A landscape with many valleys, sampled at points; each row gives a point and its height.
A ball rolls from a point to the lowest of its 4 nearest points, and stops where none of them is lower. Distance is the straight distance between rows; heights are no part of it.
J_279 height 381:  12 -10 -19  -8   8 -10   7 -15   8 -19
J_497 height 453:  22   3 -14 -16  18  -4  -1  -8   6 -30
J_832 height 78:  18   3 -12 -31  28  13   4  -4  15 -10
J_755 height 298:  -5  -9  -2  23 -21  -9  -3   1  -8  13
J_554 height 311:   1   1   1  22 -44  -4 -21   4 -21  10
J_48 height 107:  -6  -6  -5 -12  22  13  12   6  10  14
J_686 height 386:   2 -13  -5  12   2 -14   6  -3   4  -8
J_239 height 271: -16 -16 -17  16 -18 -39 -24   2   0 -11
J_742 height 586:  -2  11  13   7   3  -6  -1  -4  -4 -18
J_601 height 521:  10  -2  -1  -6   5 -19   0 -16  -2 -41
J_160 height 154:  -8   0   1 -27  26  12  12   4  14  10
J_445 height 350:  -4 -13  -8  14  -4 -12   4  -4   1   2
J_624 height 229:  3  0  7 -2 14  6 13 -2  0 -1
J_840 height 128:  14  -3 -17 -40  26  14  11   1  19  -3
J_787 height 365:  -1  15  15 -26  27  14  10   8  13  -5
J_967 height 476:   4   6   6  17 -20  20  -1   4 -27  28
J_417 height 310:  -7 -20 -13  17 -14 -29  -6  -6   3  -6
J_839 height 135:   5   2  -3 -28  25  10   9   2  13  -2
J_152 height 264: -5 -7 -8  3 14 -3 14 -6  8  1
J_830 height 316:  -6 -12  -2  13 -16 -28 -14  -9  -1 -17
J_384 height 174: -12  -6   2  19 -38 -19 -24   0  -7   2
J_251 height 403: -12  20  15 -27  27  14   1  25  13  10
J_422 height 224:  2 -7 -9 -5 13 -4 12 -8  9 -4
J_806 height 226:  -5   8  14 -18  22  10  10   3   6   2
J_460 height 394:   2  14  19  15 -29   5 -17  -2 -16  -6
J_113 height 435:  -7  -1   2  21 -19   8   3   4 -11  18
J_262 height 720: -3 21 13 -8  7 20  8 25 -7 28
J_94 height 193:  23   3 -13 -41  27  13   5  -5  16 -18
J_299 height 263:   3 -14 -16  -9  19   0  17  -5  16   2
J_22 height 38:   7   9  -3  16 -43   9 -13   0 -24  21
J_916 height 385:  -3   8   6  13  -1  14   6   7 -10  17
J_631 height 404:  -1   8  13  19 -17   1  -5  -3  -8   5
J_661 height 374:  -3 -19 -20  13   9 -18  12  -6   5  -5
J_917 height 166:   2  -4  -1 -13  25   4  10  -2  10   1
J_237 height 505:  -3   9  19   9  -2  -1   4  -7 -10  -7
J_640 height 446:  10  -9 -16   2   1 -29 -10 -17   4 -38
J_209 height 239: -10   9  16  -6  14  14  10  10   2   8
J_8 height 305: -2 16 22  0  9 18  7 10 -7  3
J_773 height 191:  -8   8   8 -15  19  18   7  12   6  12
J_24 height 339:   3   1   0   3   9  -3   3  -8   1 -15
J_875 height 95: -11  -7   3  20 -29 -18 -26  -2  -6   3
J_824 height 203: -14 -10  -5  16 -32 -29 -26  -1   1  -1
J_591 height 300: -8  1  5 -2 10 15 12 11  3 24
J_944 height 290:   4   6   2   5 -54   2 -31   2 -20  11
J_375 height 117: -3 -1  7 19  0  9  9 -2 -5  9
J_660 height 150:  12   3  -9 -48  28  18   4  -1  22  -4
J_708 height 393:  -1  10   9  16 -13  15  -1   2 -14  12
J_302 height 622:   5  10   8   7  -3  23  11  18 -13  33
J_697 height 368:   1   8  11  16 -26   7 -13   4 -18   4
J_313 height 373:  -2 -13 -10  10  -3 -22  -3  -5   3 -16
J_448 height 188:  -9  -5   5  19 -28 -18 -24  -2  -8  -9
J_499 height 299:  10  -7 -14 -14  16  -1  12 -14  14 -11

Where does a ball stop that starts at each point below?
J_631 -> J_22
J_445 -> J_875
J_460 -> J_22
J_640 -> J_875
J_299 -> J_48
J_787 -> J_832
J_422 -> J_48
J_806 -> J_48
J_302 -> J_48
J_313 -> J_875
J_708 -> J_22
